Each row is a point on a landscape with many valleys, with its height.
A ball rolls from a point to whichever of its 4 nearest points has the largest drop for the distance, and stops where none of them is lower. Distance is the straight distance between rows; heights are no part of it.
Z_336: [ 93 168 134 135 136 148 123 179 110 138 122 144 156 145 122 131 237 157
  64 159 139 125  58 172 164  69 127  79 143  95 180  74 153 132]  h=316
Z_913: [ 75 155 129 162  82 133 100 171 114  83 140 156 167 158 113 122 235 161
  52 148 117  90  52 133 156  87  93  81 166  95 170  57 126 138]  h=45
Z_468: [139 132 153 122 176 164 134 133 114 180 131 108 160 158 150 154 112 142
 160 127 141 203 112 193 131  96 131 140 124 103 133 138 181 116]  h=273
Z_140: [158 156 103 136  58  81 163  75 154  69 120 147  76  41 127  99  76 143
 142 133 115  45 197  23 138 212 105 155 138 162 108 176  85 128]  h=307
Z_757: [111 127 130 141 106 115 119 144 140 109 124 146 132 100 110 111 153 103
 107 113 121 100 139 109 120 153 136 121 132 144 126 108 133 137]  h=664
Z_658: [111 170 133 136 154 147 140 171 115 159 118 140 158 146 129 135 230 156
  83 161 149 138  71 179 157  59 145  91 134 106 172  86 177 127]  h=93
Z_416: [118 141 147 127 154 135 124 154 133 148 113 126 143 140 119 123 181 129
 103 127 147 134 115 142 135  96 145  97 118 136 155 101 170 127]  h=254
Z_733: [139 126 115 138 110 102 126 118 150  95 127 138 116  92 128 102  95 110
 141 113 116 107 159  87 105 169 138 149 127 152 118 129 119 135]  h=397
Z_425: [147 102 149 109 167 132 135 120 124 162 125 100 134 156 134 156  89 129
 165 108 131 174 127 149 133 120 123 125 106 131 123 138 149 116]  h=241
Z_409: [156  90 131 105 157 121 118 107 125 137 125 103 113 144 131 145  58 120
 172 102 128 157 149 132 120 134 116 144 108 130 110 146 117 112]  h=227
Z_712: [131 131 163 121 169 146 144 130 118 172 125 103 152 161 148 152 117 136
 153 124 145 190 115 178 127  94 131 127 115 114 132 135 180 115]  h=264
Z_89: [148 113 120 126 116 112 125 112 146  93 127 126 108  94 128 109  80 102
 142 102 116 102 161  98 104 166 136 151 121 151 101 135 110 137]  h=399
Z_664: [158 114 109 128 107 107 137  89 139  86 131 131 100  94 138 111  64 106
 163 115 116 101 172  83  99 167 127 160 119 151  99 152  95 129]  h=395
Z_827: [157  73 117  94 167 139 126  89 115 166 131  99 104 160 118 157  43 126
 180 115 121 166 149 148 125 129 106 142 109 130 100 186  84 104]  h=317
Z_700: [ 75 149 123 169  56 101  90 165 124  84 153 165 144 128 108 116 209 149
  75 154 103  70 107  92 144 143 119 113 162 113 148  80 102 144]  h=183
Z_510: [137 164 108 150  64  80 139 114 149  73 124 161  98  50 118  99 118 135
 121 143 112  58 172  36 125 199 130 148 148 146 113 149  92 143]  h=293
Z_305: [132 113 151 119 179 164 145 115 112 186 137 100 148 169 151 167  84 137
 169 136 146 208 120 196 124 101 120 136 117  99 120 158 162 116]  h=258
Z_349: [157 143  96 123  82  90 155  72 146  82 129 129  96  59 138 101  53 123
 158 120 118  77 190  58 114 184 119 168 131 162  95 164  88 131]  h=362
Z_842: [123 161 142 139 185 178 141 156 109 184 122 127 170 162 166 130 204 148
 110 149 160 206  75 229 132  61 168 126 134  87 159  98 204 136]  h=159
Z_864: [173  86 103  96 121 120 125  69 134  99 135 105  91 124 133 126  29 103
 176 113 113 112 178 104 102 161 112 159 111 144  83 174  71 121]  h=238
Z_844: [ 97 143 124 157  77 108 112 157 139  93 136 167 130 100 107 112 174 124
  95 139 112  80 131  89 133 164 144 119 154 132 143  99 112 150]  h=185
Z_809: [130 145 109 147  86  89 138 116 146  88 129 152 115  69 123 108 116 113
 131 128 111  77 165  68 110 190 143 142 136 149 111 135 101 140]  h=356
Z_954: [144 130 119 140 100 102 140 108 137  87 119 140 109  74 131 109  97 104
 137 114 119  97 160  80 102 174 137 148 130 158 106 131 107 136]  h=386
Z_569: [ 90 165 131 132 130 145 131 176 118 139 119 143 153 151 113 130 238 150
  68 157 140 120  58 153 156  72 132  75 134  97 168  78 158 130]  h=279
Z_648: [116 167 136 130 172 163 139 158 105 173 117 135 170 154 153 133 207 139
 110 151 156 176  91 201 138  61 159 118 129 107 151 103 195 130]  h=132
Z_272: [176  56  76  71 167 143 130  76 134 181 140  97  77 165 114 159  12 111
 174 137 130 141 174 142 121 142 115 154 110 130  89 228  41 108]  h=405
Z_48: [118 151 117 155  80  97 127 141 147  91 130 164 117  75 113 102 145 122
 111 137 110  79 155  66 117 183 135 136 151 146 123 124 105 145]  h=294
Z_630: [128 147 153 131 169 150 149 145 113 173 117 115 154 149 149 135 165 145
 131 134 150 180 100 184 134  88 144 125 132 110 146 126 194 125]  h=436
Z_715: [105 146 124 152  89 104 122 147 145  97 135 158 125  87 111 106 146 121
 109 128 109  90 140  86 121 173 143 130 140 139 129 114 117 143]  h=321
Z_465: [111 128 141 132 130 118 116 145 144 122 114 138 118 116 108 114 156 114
 113 115 138 113 126 110 129 138 139 114 123 141 138 107 152 127]  h=475
Z_174: [163 151  99 131  68  82 166  70 153  73 114 135  68  49 131 102  62 140
 146 130 112  50 198  32 127 201 104 156 141 170 104 180  89 125]  h=310
Z_782: [153 106 117 120 125 119 123 104 136 106 121 116 110 115 132 119  70 108
 160 100 126 122 147 109 110 155 124 145 111 157 107 140 109 120]  h=233
Z_141: [ 92 154 118 163  65 107 109 157 133  87 147 164 124 106 115 109 180 131
  91 146 106  79 135  73 129 170 139 125 158 131 138 108 100 156]  h=182
Z_181: [127 129 127 141 110 107 122 131 141 102 124 142 120  90 119 106 123 103
 126 108 118 105 139  93 114 163 148 132 126 142 120 117 130 140]  h=486
Z_43: [143 159 110 144  62  77 153 101 146  76 123 149  83  43 125 100 101 141
 131 142 112  50 180  31 132 202 116 151 146 151 105 166  84 141]  h=295
Z_545: [155  82 130  98 164 130 126 100 127 151 129  98 113 156 124 156  48 121
 182 111 132 162 147 136 124 136 105 139 111 131 106 175 101 116]  h=203
Z_404: [134 108 148 119 139 122 125 121 139 125 116 111 124 117 118 126 105 118
 141  95 134 142 137 117 114 133 125 124 118 148 123 129 147 127]  h=252
Z_805: [165  87 107 112 120 112 127  73 141  98 131 110  93 126 142 123  40 106
 171 108 125 115 164 111 102 160 120 161 108 149  86 158  87 119]  h=270
Z_814: [174  73 103  94 131 130 117  70 130 112 137  97  82 143 131 137  20  95
 167 108 120 117 175 115 112 153 107 155 113 143  82 180  48 117]  h=201
Z_735: [177  61  92  79 147 144 123  72 128 152 146  87  79 156 110 142   5 108
 177 126 124 123 180 133 107 150 109 155 109 136  85 213  37 109]  h=371
Z_839: [180  63  99  82 153 127 124  80 123 150 142  87  86 162 121 155  18 108
 178 122 125 140 167 136 117 144 108 147 104 132  87 198  49 111]  h=28
Z_957: [172  69 104  92 137 130 120  80 130 128 137  97  89 143 123 135  20  99
 174 115 117 126 175 121 107 142 111 158 106 143  83 184  56 122]  h=105
Z_432: [154 149 103 137  81  83 160  84 149  67 125 142  87  56 136  96  78 123
 140 131 108  67 186  49 118 197 119 154 135 161 105 157  91 135]  h=324
Z_665: [145  84 131 105 179 137 134 105 120 177 135 100 122 168 133 161  56 132
 170 120 133 183 137 154 129 123 114 138 102 118 115 172 119 107]  h=276
Z_208: [ 74 148 123 168  64 120 100 163 133  89 145 149 146 125 112 114 204 139
  64 146 111  81  97  96 144 135 129 104 154 117 150  82 114 140]  h=184
Z_382: [ 88 163 131 146 116 142 119 179 108 112 129 152 160 156 115 128 241 158
  52 155 128 107  52 159 160  74 119  75 150  94 182  65 140 126]  h=550
Z_852: [133 109 132 126 134 118 122 118 141 112 110 130 114 116 124 115  97 107
 144  97 123 118 144 104 112 147 133 139 112 154 114 124 123 130]  h=240
Z_799: [163 106 112 115 123 123 126  85 142  95 137 115 100 108 137 111  53 109
 165 104 118 113 160 104 109 160 120 160 118 153  93 150  87 130]  h=318
Z_347: [ 70 155 126 169  60 122  95 176 118  68 151 156 158 153 121 117 230 163
  56 142 102  88  60 116 148 110  96  95 166 107 175  54 116 144]  h=454
Z_69: [139 114 153 121 175 150 135 117 117 189 133 108 145 170 140 154  81 137
 167 126 131 204 125 178 131 105 118 143 114 109 124 153 153 112]  h=253
Z_325: [127 156 146 133 184 171 142 144 108 174 122 123 172 160 156 132 173 140
 133 136 154 200  94 207 136  67 152 130 124 101 145 120 199 135]  h=156
Z_560: [178  81  94  96 116 121 117  61 126 104 137  94  74 131 134 125  16 105
 184 115 121 104 186 106 100 158 112 171 110 144  76 191  47 122]  h=235
Z_54: [127 129 158 119 166 138 127 141 121 159 109 107 144 142 139 137 136 132
 142 115 146 160 121 155 139 102 132 121 125 130 137 123 170 119]  h=326
Z_753: [ 86 156 136 141 102 133 112 168 119 116 132 157 150 152 112 127 238 150
  52 155 133  95  63 144 158  91 120  77 150 101 173  66 135 130]  h=428
Z_148: [156  84 124  97 169 135 127 104 113 168 132  97 110 160 122 163  43 126
 178 118 123 168 144 149 122 125 105 138 106 121 103 176  95 106]  h=102
Z_211: [ 74 152 128 171  78 130  97 167 121  69 145 161 165 169 120 118 250 169
  46 143 115  91  39 131 166  92  93  84 164  87 173  43 125 129]  h=396
Z_907: [ 99 146 141 137 130 140 126 155 125 133 115 138 145 137 116 120 196 127
  83 135 140 122  98 144 137  98 137  90 136 125 154  94 161 132]  h=139
Z_522: [147 141 110 145  81  89 146 108 150  85 128 156 101  60 128  98  97 121
 137 125 107  77 170  62 113 190 128 159 131 158 106 141  96 138]  h=13
Z_826: [ 67 147 132 164  76 131  95 172 123  91 144 157 155 147 113 116 221 146
  65 145 109  79  75 118 138 116 111  95 153 104 160  68 117 139]  h=256
Z_5: [129 157 111 153  56  87 127 133 139  85 132 162 104  59 118 108 138 143
 118 151 109  59 165  51 126 193 133 136 155 138 123 133  89 145]  h=280
Z_400: [ 74 145 131 165  79 126 105 171 135 101 141 156 149 139 109 125 215 141
  58 148 111  86  84 118 147 118 115  96 145 111 157  69 122 135]  h=205
Z_142: [152 144 100 133  85  90 150  96 144  84 125 140 100  66 131  96  74 125
 148 118 108  83 177  59 107 185 131 160 132 160  97 154  97 135]  h=426
Z_17: [138 100 142 113 174 154 135 117 116 191 148 103 131 176 133 172  62 139
 166 131 140 197 120 181 127 112 114 144 110 110 114 169 128 106]  h=361
Z_477: [168 118  96 113  88 102 144  58 136  76 137 125  85  97 142 115  38 116
 168 114 109  88 188  78 102 179 110 178 115 163  85 170  75 131]  h=79
Z_299: [104 129 142 131 139 134 122 151 132 134 108 135 135 121 113 121 168 117
 107 122 132 123 114 126 130 107 140 102 127 133 150  98 159 127]  h=292
Z_159: [127 138 152 125 155 146 132 140 119 162 114 121 144 136 134 130 163 138
 121 122 153 156 109 158 138  96 137 111 129 130 148 111 178 117]  h=531
Z_919: [135 138 163 121 179 170 139 134 112 182 134 108 162 169 156 157 122 145
 161 131 145 221 109 206 123  85 138 141 117  95 134 133 177 114]  h=309
Z_286: [120 136 152 125 158 127 133 147 130 152 110 125 142 134 125 130 153 121
 128 119 141 145 115 144 132 107 151 105 122 132 144 117 172 136]  h=373
Z_207: [132 142 155 130 168 166 143 137 114 177 129 112 159 157 155 148 134 144
 150 130 152 205 108 193 128  81 138 133 120 102 139 132 189 128]  h=375
Z_750: [ 99 145 140 139 112 134 117 168 128 131 122 145 145 136 114 124 209 135
  72 145 133 100  92 138 147  99 132  83 138 120 165  89 152 129]  h=155
Z_12: [ 87 148 128 158  92 126 106 162 134 106 129 155 138 125 106 118 192 121
  73 144 119  87 108 108 131 132 134 107 139 124 154  88 131 140]  h=158
Z_125: [ 78 149 122 160  59 108 105 159 129  86 149 155 137 118 109 119 192 137
  70 147 102  74 120  88 140 155 133 123 163 122 148  88 103 147]  h=178
Z_547: [127 156 152 136 193 190 135 153 106 178 142 123 178 174 169 142 179 144
 116 141 165 225  84 244 121  55 166 142 130  74 139 103 211 142]  h=166
Z_383: [135 152 150 139 189 187 133 150 106 174 129 122 178 166 168 141 189 147
 120 140 157 208  82 228 129  58 163 136 129  89 150 108 208 135]  h=157
Z_928: [125 124 146 120 154 132 133 146 126 153 110 120 136 134 130 131 147 127
 135 115 143 143 120 138 138 112 134 110 115 136 137 117 169 122]  h=391
Z_459: [149  92 137 110 173 135 132 109 123 157 126  99 123 152 122 157  65 128
 169 107 127 164 136 141 129 127 115 131 110 125 115 164 120 111]  h=226
Z_591: [119 144 150 123 158 127 126 154 128 156 115 128 143 132 124 125 172 134
 115 122 141 149 110 145 137  96 135 110 124 129 148 113 180 122]  h=374
Z_594: [126 157 149 137 175 165 144 139 109 178 123 117 170 151 157 137 167 144
 128 140 154 200 101 199 132  79 147 122 129 101 145 118 196 130]  h=198
Z_933: [ 69 144 121 158  60 115  90 161 124  90 142 162 151 135 115 120 211 148
  68 149 102  80  98 101 143 132 121 106 160 116 158  77 109 144]  h=190
Z_553: [154 130 100 131  86 102 148  81 137  75 129 134  93  73 141 108  61 117
 151 112 111  88 183  65 101 182 119 166 118 162  92 153  89 131]  h=437
Z_302: [112 169 141 130 163 153 138 157 111 172 118 135 166 150 150 132 209 146
 100 147 160 167  87 189 138  66 154 109 134 112 161 103 193 126]  h=129
Z_703: [141  99 141 108 170 148 138 106 118 186 138 101 131 164 135 167  70 137
 176 125 127 195 128 168 125 116 109 140 108 117 114 173 132 113]  h=302
Z_593: [159 108 106 114 115 105 133  78 137  90 134 120  99 106 140 116  55 106
 171  96 115 112 169  97 104 160 121 163 111 156  85 146  95 133]  h=358
Z_370: [159  97 124 108 146 120 124  99 133 114 126 102 112 132 127 129  71 110
 170  99 127 140 151 114 112 142 118 144 107 146 101 147 114 119]  h=230
Z_989: [159  99 123 118 132 108 121 106 142 109 126 121 112 112 129 118  82 107
 157  99 125 122 147 106 113 151 130 145 119 152 106 133 120 129]  h=232
Z_788: [ 97 145 136 134 136 140 131 162 123 150 108 135 146 138 115 124 205 135
  86 141 146 126  87 151 145  84 139  93 137 116 167  96 169 133]  h=130
Z_972: [109 150 113 166  59  88 120 147 139  88 142 166 114  81 109 114 160 133
 100 156 100  65 149  61 128 181 137 133 156 137 133 126  96 148]  h=250
Z_684: [135 149 114 151  74  84 144 119 142  85 130 152 107  62 120 106 113 131
 125 132 107  75 171  56 124 188 133 148 149 145 114 141  93 149]  h=325
Z_555: [148  97 139 106 159 130 130 109 128 142 127 103 121 134 127 139  78 115
 167 103 134 155 140 134 126 128 120 133 108 133 119 140 130 114]  h=229
Z_632: [127 149 157 128 177 163 143 138 109 182 124 112 166 155 156 145 147 143
 145 130 150 198 104 195 130  79 140 131 129 107 142 122 190 128]  h=372
Z_472: [144 153 107 143  66  79 152 105 150  73 125 147  89  47 120  97  94 144
 135 134 110  63 183  32 125 195 122 159 136 155 111 161  85 133]  h=300
Z_415: [ 86 159 130 146 103 138 112 175 119  95 137 153 160 165 109 125 244 159
  43 153 129  92  48 142 166  80 103  76 158  92 179  56 133 132]  h=481
Z_997: [152  82 124  99 171 137 133  96 114 175 137  89 110 165 121 171  34 132
 178 126 123 173 146 153 118 128 112 141 108 111 104 188  97 109]  h=291
Z_65: [141 109 134 118 140 121 117 112 142 113 119 116 120 118 131 119  81 113
 154  99 130 124 146 111 116 143 132 137 110 140 104 131 129 124]  h=231
Z_846: [ 98 155 134 131 133 144 130 172 122 149 120 146 152 141 121 128 222 148
  78 147 145 120  79 156 150  75 137  90 131 115 171  85 171 129]  h=133
Z_736: [135 124 156 118 174 154 133 125 111 174 125  97 157 164 149 157 106 137
 161 123 144 204 114 187 130  95 125 141 114 110 127 141 170 118]  h=251
Z_191: [132 112 150 123 154 120 130 127 132 145 107 119 128 126 123 133 117 124
 140 104 140 146 131 132 132 122 128 117 114 141 132 119 161 126]  h=118
Z_661: [ 96 167 125 134 147 150 140 167 111 151 114 143 155 144 126 131 233 155
  70 157 143 132  67 165 155  62 134  85 141 106 174  81 169 128]  h=142
Z_439: [164  79 108  94 136 119 114  82 129 117 132 101  92 137 134 129  31 116
 178 104 121 130 162 113 111 147 108 150 109 142  92 173  87 117]  h=349
Z_662: [ 91 152 121 158  75 112 105 162 134  95 145 163 129 104 110 114 185 130
  85 136 101  82 122  94 124 158 139 112 157 130 144 103 107 142]  h=171
Z_31: [121 140 117 144  86 109 132 137 151  94 128 151 117  81 126 105 133 109
 118 125 108  89 150  86 119 174 147 136 135 144 120 119 114 141]  h=355
Z_454: [ 68 156 124 163  54 116  94 169 122  77 150 159 157 148 120 117 228 156
  65 158 101  84  90 110 148 119 112  98 169 105 169  69 106 141]  h=263
Z_592: [169 129  90 121  85  92 153  63 142  72 129 128  81  77 150 107  40 119
 161 122 114  78 190  66 109 188 109 170 127 170  87 178  76 129]  h=311
Z_56: [166  63  96  83 168 141 135  97 122 181 145  98  97 172 117 161  26 114
 175 129 126 155 162 147 122 141 109 147 108 121  91 213  54 109]  h=478
Z_315: [123 152 114 151  88 100 128 130 151  91 126 160 117  83 122 109 129 114
 119 131 117  78 153  84 120 175 142 141 138 147 118 121 112 142]  h=320
Z_192: [126 120 152 117 173 142 140 127 114 170 126  99 135 154 141 155 104 137
 163 124 139 198 118 170 131 103 121 133 116 112 127 138 174 116]  h=243
Z_426: [126 151 115 153  67  91 131 135 142  85 139 166 109  71 120 108 141 133
 112 139 101  69 149  58 125 185 132 140 151 153 124 133  93 148]  h=274
Z_761: [118 153 155 126 165 151 143 150 112 168 115 120 166 144 143 141 179 141
 118 131 147 170 100 175 144  80 147 120 122 117 150 113 188 132]  h=236
Z_271: [112 124 144 125 138 121 122 145 141 137 111 132 137 118 119 124 153 114
 115 116 141 124 117 128 132 126 141 108 118 143 138 106 158 127]  h=341
Z_641: [ 72 155 130 154  88 134 105 178 123  90 141 155 155 156 117 120 229 153
  55 154 123  90  67 140 160  95 109  90 155  99 173  67 122 130]  h=113
Z_311: [ 89 140 125 161  85 115 104 165 141  92 137 160 137 109 108 112 184 126
  90 145 115  84 115  99 128 153 136 116 148 130 142  98 117 142]  h=164
Z_83: [ 76 152 136 152  97 138  99 171 124 106 134 147 150 152 112 126 224 140
  55 149 120  95  70 136 157  93 113  83 150 101 171  64 131 133]  h=339
Z_956: [126 121 135 128 129 124 123 133 141 113 121 130 124 111 121 115 119 103
 124 106 127 120 145 104 120 149 138 127 116 147 118 117 135 130]  h=580
Z_794: [106 159 138 136 151 146 142 167 113 153 116 139 157 146 124 124 218 147
  82 156 142 139  77 167 148  74 138  89 130 104 166  88 170 126]  h=119
Z_482: [114 152 119 163  58  85 122 141 146  88 137 163 114  70 112 106 154 142
 108 147 112  62 159  50 134 190 131 134 160 137 123 133  90 150]  h=267
Z_128: [100 132 138 139 118 122 121 155 136 122 124 146 140 116 105 110 173 112
  91 128 129 106 120 116 129 127 137 104 128 136 147 100 141 128]  h=160
Z_440: [110 136 123 153  93 116 115 145 150 105 129 155 130  95 106 109 160 115
 104 132 116  89 138  91 129 166 142 124 139 138 134 104 122 139]  h=438
Z_688: [113 167 136 132 158 154 145 163 110 166 119 144 163 149 143 127 216 146
  90 157 152 162  76 187 146  62 152 102 138 113 162  98 188 134]  h=126
Z_161: [131 125 152 118 160 133 131 134 129 151 114 113 134 138 128 137 118 122
 149 112 139 162 124 145 136 107 130 117 112 133 128 123 162 124]  h=284
Z_97: [120 144 143 130 159 147 144 153 121 162 111 118 150 140 141 132 185 138
 116 132 151 167  99 170 145  86 151 112 126 117 153 107 187 125]  h=224
Z_669: [125 139 153 122 166 150 144 136 115 170 108 117 151 150 151 146 146 143
 146 124 147 179 109 169 137 101 136 129 122 123 142 129 193 122]  h=585
Z_145: [182  74 100  81 132 134 122  62 128 124 138  95  74 145 134 130  11  98
 175 114 116 108 186 109 109 157 105 165 114 145  71 192  48 114]  h=223
Z_803: [ 98 140 131 143 105 124 111 160 143 115 131 146 136 119 114 119 190 119
  91 135 129 100 114 119 133 124 138  96 135 135 150  96 134 137]  h=152
Z_660: [175  59  92  82 166 146 125  82 122 181 137  91  89 168 114 160  23 111
 171 130 125 148 164 145 117 133 101 145 108 129  88 220  46 109]  h=447
Z_143: [127 145 148 127 177 187 141 142 108 180 134 115 171 168 162 142 153 138
 138 138 155 222  95 220 125  67 155 135 125  89 138 120 196 133]  h=189
Z_492: [ 86 157 134 135 110 138 118 169 114 129 129 151 152 143 109 123 227 146
  59 159 129 105  72 147 153  86 127  86 147 107 167  76 145 130]  h=275
Z_959: [133 115 154 116 172 135 130 123 119 166 120 106 145 145 138 148 102 133
 169 113 137 180 124 162 133 115 126 135 114 125 120 138 160 122]  h=242
Z_435: [123 168 141 135 178 182 144 158 105 181 126 127 174 164 163 129 187 139
 119 143 158 202  86 216 134  64 165 126 132  94 145 102 203 133]  h=150
Z_820: [ 77 154 136 144 110 133 108 171 129 121 134 153 149 144 106 127 218 138
  62 154 128  98  77 128 147  97 123  86 144 113 167  79 141 139]  h=202
Z_294: [ 95 146 133 138 114 132 115 162 138 129 121 141 136 131 111 121 194 123
  89 141 131 108 105 127 145 111 134  94 132 126 154  85 151 138]  h=148
Z_721: [112 136 127 140 113 127 112 149 146 114 123 147 128 103 112 110 157 107
 100 124 136 104 129 103 121 143 146 121 135 146 133 104 136 132]  h=403
Z_624: [143 111 144 115 157 128 128 120 129 136 120 106 128 134 127 140 101 123
 154 101 133 150 138 125 127 126 126 121 111 132 121 129 149 119]  h=234
Z_162: [134 143 155 128 181 172 142 138 106 182 145 114 169 171 168 150 141 140
 146 133 159 213 101 209 122  81 141 138 125  96 137 124 196 124]  h=106
Z_152: [162  92 114 109 128 117 126  92 133 105 131 106 102 120 131 120  51 102
 166 102 124 113 170 105 110 155 114 154 107 145  92 154  91 123]  h=308
Z_328: [130 147 155 127 195 190 135 145 110 173 125 123 176 164 167 142 170 141
 127 142 161 218  93 223 128  67 159 142 127  91 138 111 200 131]  h=165
Z_878: [161  82 120 103 138 118 122  88 134 113 132 103 100 134 130 133  45 109
 170 104 127 139 154 116 110 137 118 150 107 141  93 162  90 115]  h=290
Z_615: [110 153 141 124 153 148 138 156 112 155 112 130 151 144 127 133 202 143
 101 141 150 145  97 160 141  80 148 101 132 122 166 110 181 131]  h=140
Z_731: [101 150 121 155  70 103 119 149 140  97 137 167 124  86 115 112 159 124
  95 144 104  75 136  82 127 175 138 126 155 132 131 112 107 140]  h=213
Z_797: [ 82 162 128 140 121 140 116 180 113 115 133 149 156 155 115 129 240 152
  59 161 131 105  55 155 159  75 124  72 145  94 170  60 141 126]  h=470
Z_804: [175  67  95  84 144 135 115  77 133 146 140  91  76 153 118 144  18 103
 177 114 117 129 171 128 112 143 107 151 109 140  81 200  45 118]  h=297
Z_281: [160  87 130  99 145 123 125  95 129 131 127  97  98 142 129 138  49 103
 172 103 127 139 149 127 126 140 115 147 111 139  97 156  90 114]  h=249
Z_395: [159 131 106 129  98 103 139 102 138  82 127 136 103  86 137 105  76 108
 152 113 114  95 167  80 108 177 123 161 122 158  98 144 101 130]  h=442
Z_769: [151  98 138 108 167 137 132 111 119 166 124  99 126 154 131 164  73 132
 173 112 128 178 133 149 133 124 113 136 110 118 121 163 126 111]  h=237
Z_565: [120 147 149 126 156 139 137 152 118 164 111 124 150 132 126 129 195 135
 111 138 152 139 100 162 141  87 140 105 129 128 154 102 180 134]  h=176
Z_609: [122 120 137 131 139 118 125 137 140 128 117 130 128 118 118 119 134 106
 122 111 133 126 129 117 124 130 141 116 113 143 135 111 148 131]  h=643
Z_654: [165 102 103 109 106 110 130  67 133  84 126 108  91 110 144 113  29 102
 176 111 116  98 181  85 108 166 111 172 111 161  85 166  71 121]  h=281
Z_101: [148 105 149 113 172 139 144 123 111 174 134  99 130 157 137 154  76 144
 170 118 129 191 128 167 124 115 117 133 113 113 120 156 145 120]  h=255
Z_622: [124 154 151 123 177 168 140 153 103 180 117 128 175 151 159 137 187 138
 124 138 152 192  97 204 134  73 153 130 130 106 147 111 206 129]  h=141
Z_930: [116 162 142 124 165 152 140 157 109 166 118 129 168 152 150 131 195 145
 110 136 153 172  96 191 140  77 152 113 130 108 147 105 192 127]  h=134
Z_154: [132 126 153 112 171 137 137 127 121 164 119 104 139 149 134 143 119 137
 153 113 144 167 124 156 132 104 128 124 119 128 137 128 168 123]  h=248
Z_764: [148  79 122 102 169 148 137 107 117 192 137  96 122 172 130 168  48 131
 179 127 129 185 136 163 122 118 111 140 109 111 107 177 107 106]  h=410
Z_164: [142 131 108 143  87  94 140 109 147  85 124 148 113  68 131 103 106 119
 134 122 120  89 167  69 111 182 136 157 135 148 105 135  99 143]  h=343
Z_903: [ 91 144 135 144 104 135 113 164 137 114 128 147 144 127 113 120 197 126
  76 129 124  99  96 132 144 121 135  97 135 123 163  90 136 130]  h=154
Z_968: [ 78 147 134 150  86 139  99 175 120 101 134 155 152 142 107 126 222 134
  60 144 119  85  85 130 145 111 125  84 155 108 171  75 127 136]  h=257
Z_849: [169  94 104 107 115 113 128  75 130 100 135 106  87 124 140 128  29 112
 170 106 116 107 174 102 102 156 114 169 111 149  82 166  70 120]  h=247
Z_504: [119 121 135 135 118 118 118 144 142 111 117 135 128 103 120 119 137 111
 115 109 125 108 131 103 117 148 139 128 126 146 130 110 138 136]  h=826
Z_802: [149  66 112  95 179 142 132  94 118 185 139  95 102 165 116 165  32 127
 183 127 122 171 152 154 120 130 119 147 106 121 101 196  73 101]  h=457
Z_252: [163  68 113  93 165 139 125  87 122 151 135  94  98 151 121 150  30 111
 179 115 125 146 158 132 122 138 109 150 113 129  90 184  73 112]  h=653
Z_873: [157 156 105 142  63  78 162  80 151  68 129 139  78  42 125 100  83 139
 145 137 116  63 184  26 123 201 112 159 139 160 104 175  82 134]  h=301
Z_519: [166  67 110  84 170 142 129  89 113 175 134  98 104 167 119 161  26 121
 184 126 120 160 154 145 120 128 109 149 113 121  96 195  70 101]  h=532
Z_943: [149 101 132 119 155 118 122 111 131 125 116 113 114 132 129 137  74 113
 158 100 124 144 148 123 119 129 119 133 115 147 113 144 127 119]  h=228
Z_390: [165 122  98 115  99 103 145  75 133  80 132 126  93  85 147 111  50 108
 168 113 112  95 179  78 103 177 127 166 120 157  89 161  81 133]  h=342
Z_335: [ 97 139 131 143 102 122 111 153 139 107 131 152 134 115 106 110 171 113
  92 138 123  98 122 109 121 137 137 107 138 136 142  96 134 148]  h=163
Z_999: [139 111 145 114 163 124 132 124 126 156 119 104 133 144 130 149  96 121
 160 107 136 173 137 147 130 121 120 130 110 131 129 127 153 115]  h=239

Where does a ball stop that starts at each point below?
Z_669: Z_191
Z_425: Z_148
Z_731: Z_658
Z_17: Z_191
Z_736: Z_191
Z_454: Z_658
Z_305: Z_191
Z_400: Z_658
